Points on a hilly landscape, in no order, each with its height.
A ball rolls from a point to whichever of its 2 nearest points has the largest drop for the distance, and stops where none of them is lower. Distance is the straight distance between rows; heights are no part of it.
govu height 3.94: [-12 -18 -19 -12  41  -7   4  -4  -9  -7   8  15  38 -15  -3  18 -17  11
  42   3  10   3  20  38  -7  20 -15  -2  -6   8 -15]
Sus height 2.95: [ 43  17  -7  26  -1  20  -1 -11  25  16  -9   3  19 -15  -5 -16   3 -32
 -31  11   5   5  -6 -19   6 -19   7   3 -27  -7  18]
fud height 3.19: [ -9  -2 -22  -7  26 -10  -6  -5  -4  -8  -4  12  31 -12   7   5 -10   8
  34   4  -1   5  21  32 -11  10  -6  10   6   4 -29]
Kepat height 3.77: [-19  33 -11  -1 -35 -10  12   4   0  27   3  -5 -29  15   0   2  26  10
 -19  -1 -10   4 -14 -10 -11   3  14  20  38  -7   9]
nikuz height 4.39: [-11  -5   9 -15 -27  17 -26  28 -14  -7   9   2 -28  -6 -16   3  -9 -16
 -11   1   3  -5  17  -6  11  -8  13   0  -8 -18  -6]
raris height 4.54: [-15  11  22   1  20 -28 -18  -1  22 -17   7 -45   1 -15   9  -4   9 -11
  -6  -6 -14 -13 -36  -4 -11  -7 -16   7 -28   4  11]
buk height 5.62: [-38  -8  -3 -25  15 -20  -8  35 -34 -11  30 -28 -13  -4   4  32   7  29
   5  12   3  10   3  12   0  15  -7   4  -6   8  -1]
Vimip height 7.65: [-11 -22  35  -5  -3 -14  23   4   0 -15  -2 -14 -29  28  14   3  11  25
  -1 -22 -10 -12 -23 -10   6  -5 -16 -16  13  11  21]
tota height 2.84: [ 10  18  12   8 -12   7  18   9  -4  16  10   1 -17  15 -11  -1  10 -12
 -39  -1   4   5   2 -20   5 -15   6  -7 -12   2  23]
zamu height 2.66: [-37  30 -14   2 -13 -28  22   5 -11  22   5 -10 -20  15  10  13  33  34
   0   4 -12  10 -15   5 -14   9   6  24  44   5  -1]
did height 2.27: [ 32   9 -36  25  28  15  -3 -13  28  24   4   0  59 -32 -10  -8  -3 -29
  -1  30   9  21   0   6  -7   6   0   5 -30   1  12]
Dovo height 5.89: [ -6  30 -20 -11 -38  -8 -10   4   1  15  -8   8 -10   1  15 -11  14   8
   1   1 -14   6   1   6 -10   5  22  26  47  -9 -25]
goter height 3.78: [  1   5   0  -3 -29  14  14   8 -18  10  -1  13 -36  23 -11  -4   6   3
 -21   1  -1   7  12 -12  10  -5  17  -3  13  -1   7]
taru height 3.69: [ 12  13 -29  -2 -28  22 -19   1 -14  10 -23  34   0   1  -2 -12  -5  -6
   5   5   4  10  27   1   4   6  28   2  29 -11 -36]
viziz height 4.91: [ -6 -36  29 -18  -7   9 -30  15  -3 -33   0  -2 -14  -9  -2   7 -24  -6
  16 -15   6 -28   6   2  14  -6 -12 -12 -11 -17  -8]
Moro height 6.79: [  8  12   6  12 -34   7  25 -32  22  16 -14   9 -31  32  -4 -22  11   1
 -18 -10 -15  -1 -22 -29  -4  -7  13  11  33   2  16]
Vud height 5.98: [ -9   9   1   5   4 -19  19  -8   4   2  -6  -4 -11  11  16  -5  16  19
   4  -9 -16   0  -2  11  -3  -6  -3  10  18   9  -4]
Vafek height 5.23: [ 20  29 -17  12 -16 -12  12 -26  30  22 -19   1  10   1  26 -27  18   4
   2  -1 -17   3 -12   5  -5  -1  11  23  35   0 -10]
Rof height 1.75: [  5 -14  26  -1  33 -13  10  15   4  -8  35 -25  17  -8  -3  16  -8 -11
 -16   5  19  -9  -6  -7   4  -7 -31 -23 -47   6  29]
teg height 6.76: [ -8  28  18  19  -8 -13  31   1  12  24   8 -18 -15  20  -3   6  29  -2
 -38  -2  -4   0 -21 -24  -7  -9  -3   3   0   6  38]
tir height 7.35: [-31 -12  24 -13  24 -38  11  17  -8 -18  15 -38 -16   9  20  23  22  42
   8  -6  -6 -11 -20   3   7   8 -24  -4  -1  15  12]
gad height 4.13: [  6  22 -23   1 -18   7  16  10 -22  24  -1  17 -16  13  -7  -4  16   0
 -20   8   1  18  14  -3  -1   0  19  -4  12   3  -2]
zege height 4.19: [-13  19  20   0   3 -19 -11   6  14  -4  11 -34 -10  -8   3   0  13 -12
 -22  -6 -10 -10 -25 -14 -10  -9  -6   6 -20  -2  15]
kada height 7.25: [ 26   6  -3  16 -20   5  21 -43  17   6 -30  18 -10  26   9 -34   4   8
   1  -6 -16   2  -4 -12   5  -6  16  14  38   7  -9]
fuva height 5.56: [-29  12 -31 -27  15 -15 -47  11  -7  -7  17 -18  27 -30  -2   5 -10  -6
  21  11  -4  12   6  15 -26  21   2  20   0  -2 -28]
zunar height 5.61: [ -5  38 -35 -10 -22 -18  -6   7   3  29  -2  -1   6  -6  19 -11  22   8
   0   6 -11  17  -3   8 -19  14  19  17  34   0 -20]
Risit height 2.98: [  8   8 -51   4  15  14  -7  -4  -9  18  -5  31  47 -21 -13   2  -4 -14
  18  13  17  23  17  15 -16  22  11  -9  -5   3 -22]
vuro height 4.23: [-24  -4  24 -13 -35  -7 -16   3   4 -25  -7  -5 -33  11  10  -9   0  10
  10 -14 -21 -12  -8  -2  -1  -8  12  27  40  -9 -19]
saze height 5.03: [ -2 -41  26 -15 -23  12 -11  -2 -15 -41 -22  22  -5  23   8  -3 -30  16
  34  -3   1 -11  32  10  18   2   7  10  35  -6 -36]
Pote height 1.99: [-31  13 -10  -1   2 -26  26  15 -22  13   8  -8 -18  16  12  16  27  40
   3   4  -8  14  -1  12  -6   7   2  11  28  14   0]
meri height 7.50: [-27 -20  31 -14  -1 -23  11  15  -9 -25   3 -23 -30  20  22  17  15  39
   9 -16 -10 -14 -21   2   8   0 -15   0  21   7   9]
Neb height 0.39: [  3   4 -25   1  30   8  -5   1  -4  15  24   5  41 -25 -21   9 -12 -22
   1  18  17  18  14   9 -16  11  -6  -6 -32   4   6]
meti height 3.76: [  1 -13  31  -1 -27   9   3  -4   8 -11  -7  -1 -35  22  -5 -14  -2  -4
 -14 -18 -11  -8 -15 -25   3 -13   6  -8   6   0  14]
Lisod height 1.86: [ -6  -3  32  -4  -7  -4   5  18  -3  -7  15 -16 -24  11  -2   8   6  -4
 -28  -9   3  -8  -9 -18   5 -13  -6 -14 -18   0  24]
Gipe height 7.91: [ 21 -29  40   6  -5  10  22 -16  11 -13 -15   1 -20  31   2 -20  -5   1
  -7 -20 -10  -6 -28 -29   6 -12  -9 -32  -1  15  23]
Subel height 7.36: [ 32  15 -19  15  -1  25   5 -10  -2  20 -11  21   7  -1 -10 -12   1 -17
 -19   9  10  10  16  -8   8  -8  12  -8 -13  -4   1]
zab height 6.30: [  4   3  11  15   9 -12  25 -11  13   5  -4 -10  -9  10  11 -10  16   7
  -9 -10 -12  -3 -13  -2   0 -11  -8  -3  -5  11  18]
Giva height 2.10: [ -8 -11 -22 -15  12  16   3  26 -40   8  31  26  21 -13 -33  30 -17 -10
   3  16  34  14  23  13  -6  17   1 -24 -22  -1  -1]
per height 4.66: [-22 -21  23 -23 -19   5 -33  28 -11 -28   9 -11 -29 -10  -4   8 -14  -6
   6  -7   0 -18   6   2  14  -5   2   2  -7 -19  -9]
kopup height 3.10: [-38  17   7   5 -22 -14  30  10 -14  20   8 -14 -38  29  -4  24  30  30
 -17   1  -4   1 -18 -11  -5   1   3  13  33   1  23]
veko height 3.73: [ 26  -3 -20  26  26  11  -3 -29  27   2 -23  12  43 -24   5  -8 -11 -12
  23   7   0  -1   6  18   3  -1  -5   7 -16  -3  -9]
fural height 7.70: [ 11  -9 -18  -3  12  17  15   5 -27   6   3  26   6   4 -15  13 -10   0
   1   6  20   6  28  12  11   4   0 -23 -14   1  -3]
zud height 5.79: [-28 -10  -4 -17  29 -24  12  30 -29   0  33 -24  -1   4   4  30  10  32
   2  13   8  13   7   9   1  15 -18  -8 -15  16  12]
dit height 5.18: [ 27 -32  24  13  12  13   4 -19  13 -17 -18   5   3   6   4 -12 -15  -7
   7 -17   1 -15  -7  -5  12 -15 -17 -24 -18   2   9]
zilom height 7.47: [ 29 -14  14  17  -9  11  22 -44  16  -6 -31  17 -14  31   2 -35  -4   8
   2 -10 -13   0  -9 -21   9  -9  10  -4  20  14  -1]
Puli height 4.97: [ 10 -14  31   7   4   7 -27  -6  21 -23 -10 -14  -2 -17   4 -12 -11 -24
  -1 -18  -5 -21 -20  -7  -2 -18 -13  -9 -25 -10   2]
zar height 4.67: [-36  28 -11 -19 -32 -12 -21  32 -16   7  14 -18 -29  -6  -1  11  18   4
 -12   8  -9   7  -8  -1 -11   8  21  25  23 -11 -10]
gos height 2.58: [-17  -5 -21 -19   0  11 -12  38 -39   2  27  12   4 -12 -23  24  -9  -9
  -3  15  22  15  21  11  -6   9   8 -13 -17  -5  -8]
runed height 3.72: [ -9   0   5  -9 -31  -1  -8   0  -7 -14 -11  11 -21  14  11 -11  -2  13
   9  -7 -15  -2  12   6   2  -5  17  23  41  -6 -27]
berof height 4.14: [ -6  11   3 -10 -31  19 -10  33 -21   9  15   6 -29   2 -19   4   2 -19
 -30   7   6   7  17 -13   6  -8  19   0  -5 -11   3]
tad height 6.13: [ -3 -25  12  -9  12 -16  33  24 -23  -3  16 -10 -17  23  11  24  10  34
  -6  -4   4  -5   6   1  20   4 -21 -25  -5  12  23]
zasu height 5.21: [ -1  26 -45 -11  -8 -15 -11   5  -1  18  -8  10  32 -12  21 -13  13   6
  18   9  -6  23   9  17 -22  16  17  13  31   5 -39]
Gulug height 3.17: [ -9   0 -29 -12  -1   9 -11  19 -27   3   4  22   7 -10 -11  11  -8  -3
  11   7  11  12  23  18  -6   8  10  -5   0  -5 -23]
zad height 7.59: [ 14 -14 -12  -4  -9  29   7   6 -33   3  -6  32 -14  15 -20   4 -16  -2
  -6   7  19   4  31   1  22   0  14 -20  -2  -6  -7]
Bem height 0.91: [-26  16 -18  -2  22 -29  15  10 -10  13  13 -15   1   2  10   5  23  25
   6   9 -10  19   2  14 -13  11  -5   8   5  18  -2]
votaz height 4.79: [-13  24 -46 -11  11 -23 -14   6   2  19   7 -11  32 -17  15 -11  15   4
  14  15  -9  28   4  13 -28  23   7  13  15  10 -22]
geti height 4.92: [-47  28   6 -16 -22 -22 -17  19  -5   0  14 -34 -33   0   1  17  23  12
 -12   2 -13  -7 -26  -8 -10   6   9  29  22 -10   0]
pinuv height 2.34: [ 18  -2  15   2  -8  19  12  14 -15   5  14  12 -14  11 -18   4  -7 -16
 -34   3  18   0  17 -18  17 -14   2 -20 -24  -3  18]
Tafaz height 4.28: [ 23  -6   2  28  22  -5   6 -27  36  -9 -23  -8  22  -9  19 -23   4  -7
  14  -6 -15  -7 -15  13   1 -15 -10   7  -8   5  -1]
Gopor height 7.78: [ 12 -36  39  -3   4  -6  25  -3   4 -19  -9  -7 -18  28  15  -8   2  15
   3 -25  -9 -12 -25 -14   9  -6 -23 -33   3  14  22]
veson height 6.01: [ -3 -14   4  -7  13  -8  17  12 -15  -5   9  -3 -10  11   6  12   1  18
   1  -5   2  -4  11  10   9  -3 -12 -13 -10   7   8]
Zut height 4.24: [-20  -9  -7 -20 -13   2 -20  23 -25 -21  -1  10  -9  -4   5  10 -11   7
  22   2  -1   0  23  23   2   2  11  16  21 -11 -35]
Kip height 5.81: [-31   1 -19 -23  31 -21 -25   9 -11 -12  22 -22  18 -20  -1  11  -8   7
  20  10  -3  10   7  19 -16  17 -10  13 -10   6 -16]
Kanud height 4.63: [-26   8  20   6 -30 -10  20 -18  17   4  -5 -11 -37  31   1  -2  17  12
  -9 -16 -15 -11 -38 -21 -14  -6  -4  13  42  -3  19]
Fibur height 3.75: [ -1   8 -54   1  23  -6   3  -3  -5  18  -3  20  48 -12   3  -6   6  -2
  26  14   5  30  16  22 -23  23   5  -2   8  14 -26]
muf height 7.06: [-33   5  29   3   5 -27  23  10  -3   3  10 -32 -26  20   7  22  28  28
 -12  -9  -5  -9 -28 -13  -2  -1 -15  -4   4  10  31]
marep height 6.06: [-21 -16  -5 -26  32 -11 -20  10 -12 -18  24 -10  17 -22  -6  24 -20   6
  28   4  10  -6  10  25  -6  14 -18   2 -20  -1  -7]
giler height 3.36: [ 12  -5   4  -1 -29  23  -7  -4  -6  -1 -12  19 -28  14 -12 -16  -9  -6
 -11  -4  -3  -1  17 -17  14  -8  19  -1   8  -7  -6]
Pitu height 6.56: [  5  17   7  19 -13  -4  33 -17  16  18  -7  -3 -20  23   1 -10  22   2
 -23  -8 -11   0 -20 -18  -3 -10   2   2  13   8  26]
fomu height 4.68: [-13 -26  13 -15 -24  12 -28  11 -15 -33 -15  18  -7   2   5   3 -26   5
  31  -2   0 -10  31  17  13  -2  10  17  28 -16 -40]
vef height 4.62: [ 19  -7  39  16   1   6   9  -7  20  -9  -4 -15  -9   6   2 -15   5 -20
 -22 -17  -5  -8 -31 -21  -1 -22 -12 -19 -22   5  28]
Rera height 3.12: [ 21 -13  -2  18  39  13   7 -16  16   4  14   4  46 -29 -19  11 -21 -22
   9  14  20  -4   2  13   0   2 -17  -9 -46   0  20]
gapi height 3.13: [  2   3 -14  -4 -24  11  -4   1 -17   0 -16  23 -14  12   2 -10  -5   8
   7   0  -5   7  24   6   6  -2  21   9  33  -5 -28]
Bubi height 5.30: [  8 -16  20   9  27  -6 -18 -12  24 -23  -5 -17  16 -23   7  -5 -11 -17
  12 -11  -2 -20 -19   8  -2 -13 -21  -5 -33  -3   4]
bopo height 3.32: [  0   6  24   4 -29   9  18   1   3   7   3  -1 -36  27 -11  -5   9  -6
 -34 -11  -4  -2 -13 -30   2 -13   8  -3   5   0  27]
Ditu height 2.17: [  4  -7  -8   2  12   1  -5 -12   0 -12 -16  16  14  -3   8  -1 -11   5
  24  -5  -2  -6  19  21   1  -3  -4   6   5  -2 -25]
gekav height 1.40: [  4  -2 -23  -3  27  17   8   8 -23  16  31  24  42 -19 -35  20 -17 -20
   0  18  34  20  19   9 -12  18  -3 -22 -29   6   9]
noke height 5.63: [ -3  24  -5   5 -16 -17  10 -18  20  10 -11  -5  -8   7  19 -15  18  10
   0  -8 -21  -2 -13   2  -9  -3   5  25  34   0  -6]
Rizub height 3.90: [-21  46 -24 -11  -8 -27 -10  12   7  33  15 -31   4 -10   7   1  28   3
 -17  14 -10  17 -16  -8 -25  18  11  20  11   3   6]
deka height 2.25: [  3   2 -41   2  16  22  -5  -1 -18  19   9  37  50 -28 -34  14 -14 -22
  12  15  30  22  17   9 -18  25   8 -17 -17   1  -9]
Sotip height 0.75: [ 16 -20   6   4   0  11   4 -20  -2 -15 -23  22  -3  15   4 -11 -17   8
  16 -10  -2  -8  18   5  14  -8   1  -4   9   1 -16]
zenol height 1.03: [ -5  -6  33  -6  16 -14  -2  20   0 -13  27 -29  -4  -4   1  13   0  -8
 -22  -3   9 -12 -13 -12   4 -10 -20 -17 -39   2  24]
Dubu height 5.25: [ -5  22 -28 -14   1  -6 -40   6   9   7   3  -9  22 -29   7  -5  -4 -12
   9   8  -6   8   6  10 -20  10   9  17   0  -9 -27]
bives height 7.67: [ 31  -4   4  28   6   6  37 -35  18   5 -24   8  -5  24   5 -29  11   1
  -7  -6  -9   2 -10  -9  12 -13   1  -8   3  15  15]
dunup height 8.13: [ 13  -9  -2  13   2  38 -25 -20  -1  -3 -20  40  21 -26 -23  13 -38 -18
  18   1  22 -13  22   5  16   7   1  -8 -16 -21 -12]
Kaza height 7.99: [ 20  -7 -15  17  21  29  -2 -25  -2   5 -16  37  36 -24 -20  12 -28 -13
  20   6  23  -4  17  15  10  10  -2 -12 -21  -9  -6]
bipan height 4.87: [ 10  14 -25   2   4   4 -34 -11  20   4 -16   5  36 -30  12  -8 -11 -13
  20   3  -4   1  10  14 -11   5   6  18   2 -13 -31]
Gidu height 5.57: [  2 -38  24 -14 -15   2   6   5 -12 -27  -8   7 -27  25   8  -1 -14  20
  13 -15  -5 -11   7  -2  18  -4  -3  -9  18   2  -4]
sebub height 4.73: [ 31  28 -23   6 -23   5 -12 -24  29  21 -27  10  19  -8  26 -29   5  -3
   5   2 -11   4  -1   3  -1   0  19  22  32  -9 -22]
gugu height 2.85: [ 19 -36  14   8 -12  35 -16 -31  -2 -22 -37  39  -4  16 -13 -10 -43  -1
  20   0  14 -10  27 -14  29   5   9 -12  10  -9 -22]
sol height 7.21: [ 33  29 -22  13 -14  11   8 -13  13  29 -14  10   4   0   4 -21  15 -12
 -22   6  -4  11   0 -10   2  -5  16   6   5   0   5]
Kazif height 3.53: [-17  44 -15  -2  -3 -32  -7  -4  28  28   8 -41   8 -12  16  -6  28   3
  -9  10 -17   5 -30  -5 -20  15   4  28  10   2   9]
Dudak height 4.21: [ 19  -3  22  14 -12  11  -1 -16  20  -5 -15  -3 -14   6   2 -22   2 -15
 -14 -17 -12  -8 -18 -19   0 -19   2  -5  -6  -1  13]
nuba height 5.32: [  0 -56  33 -22 -21   3   0   8 -16 -44 -13  11 -18  31  15  -1 -24  26
  30  -9  -5 -14  15   1  22   2  -1   1  34   1 -21]
Pafe height 4.81: [ 21 -17  19  21  19  -1  12 -22  23 -14 -18  -6   7   2  14 -18   1  -6
   6 -15  -9 -10 -17   3   4 -17 -16 -11 -15   8  10]
fuz height 3.99: [  7 -18  -5  -7   4  32  -4   6 -28   2   8  38  14 -15 -32  28 -32 -12
  11   8  34  -9  27  12  16  13   0 -25 -21 -14  -2]
Norak height 2.44: [ 11 -11  10  12  42  -4   7  -2  16  -3  28 -19  33 -19  -8   7 -11 -20
  -6  12  15  -2  -5   4  -1  -5 -25 -11 -51   6  26]
goz height 3.52: [ 16  24 -15  24  18 -13  17  -5  28  28   7 -21  23  -9   8 -14  23 -13
 -18  17  -9  16 -12  -2  -7  -3   0  10 -19  10  22]
satol height 4.34: [ 17   4 -27  16  20  11 -20 -25  21   4 -24  20  55 -32   5  -2 -19 -13
  31   8   3   1  13  21  -6  10   0  14  -3  -9 -26]
vuf height 2.04: [ 16 -33  23   4 -14  18 -10 -29   5 -30 -34  27  -6  24   3 -21 -32   8
  22  -9  -2  -9  19 -11  17  -4   9  -2  22   2 -28]
sab height 5.80: [  0 -14  11  -5  -7  -1  15   4 -13  -9  -2   3 -25  21   5   0   0  18
  -1 -12  -6  -4   6   0  12  -7  -1  -7   8   5   4]
zafu height 2.42: [ 33  12   2  18   6  23  -3   0  11  10   8   9  20 -16 -16  -3  -9 -36
 -32  11  20   2   6 -17   5 -18   0  -6 -38  -8  16]
Dav height 4.25: [ 21  20 -23   2 -23  13 -21 -13  10  12 -26  21  11  -7  13 -20  -4  -5
   7   1  -6   5  16   2   0   1  19  15  27 -12 -30]
Befi height 3.83: [  6  26  11  12  -5  -9  -2   0  25  11   5 -24  -4  -7   2  -8  17 -21
 -33  -2 -10  -3 -23 -18 -10 -13   1   9 -17  -1  23]
bur height 3.65: [ 22  12 -16  26  18 -12  11 -22  35   9 -15 -10  24 -12  21 -24  14  -4
   8   5 -18   4  -9  14  -2  -6  -1  15  -2   6  -2]
Fom height 2.82: [  7   4 -11  15  32 -14  10 -11  19   5   2 -14  21 -11   9  -9   8  -4
   7   5  -9   4  -2  15  -6  -4 -12   5 -21  10   6]
Fesek height 4.95: [ 23  -3  24  15   7   8  16   0   8   0   7  -4   0   6  -4  -5   1 -19
 -29  -5   8  -4  -6 -17   8 -20 -10 -19 -33   4  27]
sos height 5.17: [ 13 -41  32  -6  -2  12 -13  -3   3 -28 -11   7  -9   5   2  -3 -24  -3
  15 -20   3 -24   0  -6  15  -9 -16 -24 -10  -6  -1]
ded height 1.83: [ 23  -1  11   6   6  26   4   9  -8   6  18  17  10  -6 -21  10 -18 -27
 -27   8  29  -4  18 -12  13 -14  -4 -21 -39  -7  17]
bemeg height 3.00: [ 28  -2 -18  29  33  10   0 -19  30   8  -4  -1  44 -28  -6  -7  -7 -23
   7  16   4   3  -2  12  -1  -5  -8   3 -35  -1  10]
kilof height 5.60: [ -6 -17  13  -9  32 -12 -18  -1  10 -21  15 -22  14 -22   0  10 -16  -8
  15  -5   5 -18  -7  12  -3  -1 -25  -5 -37  -2   5]
lol height 5.04: [-16 -11  38 -10  -5 -12 -19   1  14 -34  -8 -21 -21   0  14  -9   0   1
   8 -24 -17 -21 -28  -5  -5 -12 -10   1   6  -3  -5]
lag height 7.85: [ 22  -2 -22  13  24  21  13 -15  -7  12  -6  27  25  -8 -13   4 -11 -10
   7  10  18   5  20  13   9   2  -2 -16 -22   1  -2]
muze height 3.74: [-15  -1 -29 -16 -19  12 -27  25 -29  -6  -7  27   6 -12  -5   8 -10  -4
  21   7   8  11  27  20  -5  10  22   8  21 -13 -44]
bas height 2.92: [ 10  32 -16  14   2 -19   2 -11  36  24  -1 -26  13 -13  17 -17  23  -8
 -11   6 -17   5 -23  -1 -13   1   4  19  -1   3  12]
fubo height 5.15: [-41  12  23 -20 -15 -17 -22  27  -9 -16  18 -36 -35  -3   0  16  13   6
 -14  -3  -9 -11 -21  -8  -1   0   3  15  -2  -9   4]
Kol height 5.86: [-12 -34  15 -28  35 -18 -18  10  -4 -31  22 -19  15 -22   3  26 -19   9
  30  -4  12 -26  -3  18   4  13 -35  -9 -27  -3   1]
Zapo height 4.17: [-34  28   3   2 -33 -17  10  -9  13  16   1 -17 -32  18   4   7  26  13
 -12  -8 -13 -10 -32 -14 -16   0   2  28  46 -11  11]
Baga height 3.27: [-22  22 -13  -2 -32 -12  19   1 -13  15  -3   6 -28  22   8   3  21  25
  -3  -1 -14   9  -5   3  -7   4  15  23  53   0  -7]
Ber height 5.96: [-11 -31  -1 -22  23 -17  21  35 -34  -6  30 -12  -4   7   8  37   3  34
   6   7  12   1  13  12  16  16 -25 -20 -12  10  15]
nuv height 4.37: [-18   9 -53 -16  15 -13 -20  13 -13  12  12   3  40 -20  -2  -1   4  -3
  19  13   5  34  11  16 -33  26   7   2   8  11 -26]
bivi height 4.64: [  5   2  28   8  -8  -1 -21  -8  27 -15 -11 -20 -12  -9   7 -19   3 -21
 -10 -20 -17 -16 -31 -15  -9 -19  -3   2  -9  -7   6]
zod height 2.63: [-31   2   7   1  -8 -17  35  15 -25  10   9 -11 -34  29   8  23  26  44
  -5  -2  -5   6  -7   1   5   3  -1   5  27  11  18]
Tapal height 4.89: [-13  -8  38  -8  12 -18 -22   6  14 -30   2 -37 -10 -11  11  -3   3  -8
   0 -18 -10 -22 -37  -6  -6 -11 -20  -9 -23  -1   7]
semu height 3.44: [ 27  23  12  18 -12  11   2  -3  23  14   1  -7  -3  -3  -5 -15  10 -31
 -40  -1  -2   1 -14 -27  -1 -20   7   3 -20  -4  24]
tude height 1.42: [ 12   7 -38   9  33  11 -10  -8  11  21  19   0  62 -35 -21  -2 -12 -30
   4  26  13  27   5   6 -21  18  -2   0 -28   5  11]
vepe height 4.41: [-22  14 -10 -15 -27   3 -10  34 -26   7  13  -3 -30   0  -6   9  10   1
 -14   7  -2  11   9   0  -2   1  20   9  10  -8  -6]
Fudig height 2.86: [ 13 -17  15   1 -30  21 -11 -19   5 -14 -24  23 -24  21  -6 -24 -21   0
   6  -8  -9  -5  13 -19  13  -7  18   4  21  -3 -19]
boko height 5.38: [-41  10   9 -22   8 -27 -21  27 -16 -16  23 -40 -20  -7   4  21  11  20
  -3   5  -6  -1 -14   2  -3   9  -5  16  -8   2  -2]
beto height 7.01: [ 22  24 -15  10 -29  10  15 -25  12  25 -19  15 -15  17   3 -25  13  -1
 -16  -2 -11   7  -4 -16   2  -3  21  11  31   0   1]
malig height 4.38: [ 34  15 -27  20   3  14 -12 -22  28  16 -23   8  32 -23  10 -19  -2 -15
   4   9  -4   4   3   4   1  -4   8  11  -6  -8 -10]
fuf height 7.20: [-36   9  26  -7  17 -33   3  17  -5  -6  20 -45 -16   5   6  22  23  24
 -13  -1  -4  -8 -25 -10  -2   3 -16   1 -14  11  22]
fub height 3.66: [ 17 -20   5   1  -8  41 -11  -1 -18  -3  -4  35  -2  -5 -29  11 -32 -18
  -2   5  29 -12  29  -6  26   1   3 -25 -21 -18   1]
rupeb height 4.46: [-13 -27 -18 -22  35   0   6   8 -28  -7  23  21  34 -18 -18  35 -24  13
  40   7  24   2  20  35  -4  31 -15 -14  -9   5  -5]
Foro height 7.48: [ 28   6 -16   8  -8  33   9  -8 -20  14 -11  33  -9  13 -20  -8  -6 -14
 -22  10  17   9  26 -14  18  -5  18 -18  -6  -3   0]
bebin height 3.31: [ 21 -32   7   5  -7  40 -10 -20 -12 -11 -22  39  -5   8 -23   3 -39  -6
  11   1  23 -13  29  -9  32   5   4 -24  -5 -13  -8]
mipa height 1.94: [-12   9  -6   4  26 -21  14   3   2   9  14 -19   4  -1   7   3  15  10
  -3   5  -6   9   1   9  -7   1 -11   1 -16  13   9]
kikun height 6.90: [-30  28  18  13   2 -26  29   9   4  25  14 -31 -16  18  -2  19  35  15
 -29   2  -2   0 -24 -21 -11  -2  -7   6   2   8  36]
fadab height 8.02: [ 30 -54  44  -7  -4  16   8  -7   3 -24 -13   7 -15  26   2 -16 -21   0
   4 -19  -3 -14 -18 -30  16  -3 -18 -45  -6   8  15]
Viv height 4.65: [-28 -16  40 -18 -20 -15 -17   7   3 -41  -6 -17 -30  11  16  -2   0  15
  15 -20 -17 -19 -20   0   0  -8  -2  16  31  -5 -15]
muka height 3.48: [ 26  13  -9  21  14   5  13  -7  16  16   1  -3  16  -6  -1 -10   9 -17
 -20   8   1   8   0  -4   0 -12   0  -2 -27   5  17]
guta height 4.33: [ -3 -23 -11 -15  16  17  -2   6 -28  -3  12  35  27 -21 -27  34 -31   0
  30   5  29  -6  22  28   5  25  -5 -19 -15  -7  -5]

Call two points neighbours if one is among the 2 nearest of the other. Go from one point of each pair to the other, from neighbour to neighbour, staying as low as possible. Name the highest point that can't be avoided.
zenol / ded: tota
Bem / zenol: Dovo
bas / ded: goz
ded / Neb: Rera
gapi / zenol: lol
Pote / berof: dit

Two balls start at each pair of points below. Name the first point that both come to, or write none.
fuva / zunar: Neb
Tapal / zab: none
sab / tad: none
Ber / marep: none

For each start below, name every point that the ball comes to, in order.
veson: sab > Gidu > nuba > saze > fomu > Zut > muze > Gulug > gos > Giva > gekav > Neb
bives: zab > Vud > noke > Vafek > sebub > Dav > taru > gapi
Kip: fuva > Dubu > bipan > satol > veko > bemeg > did > tude > Neb
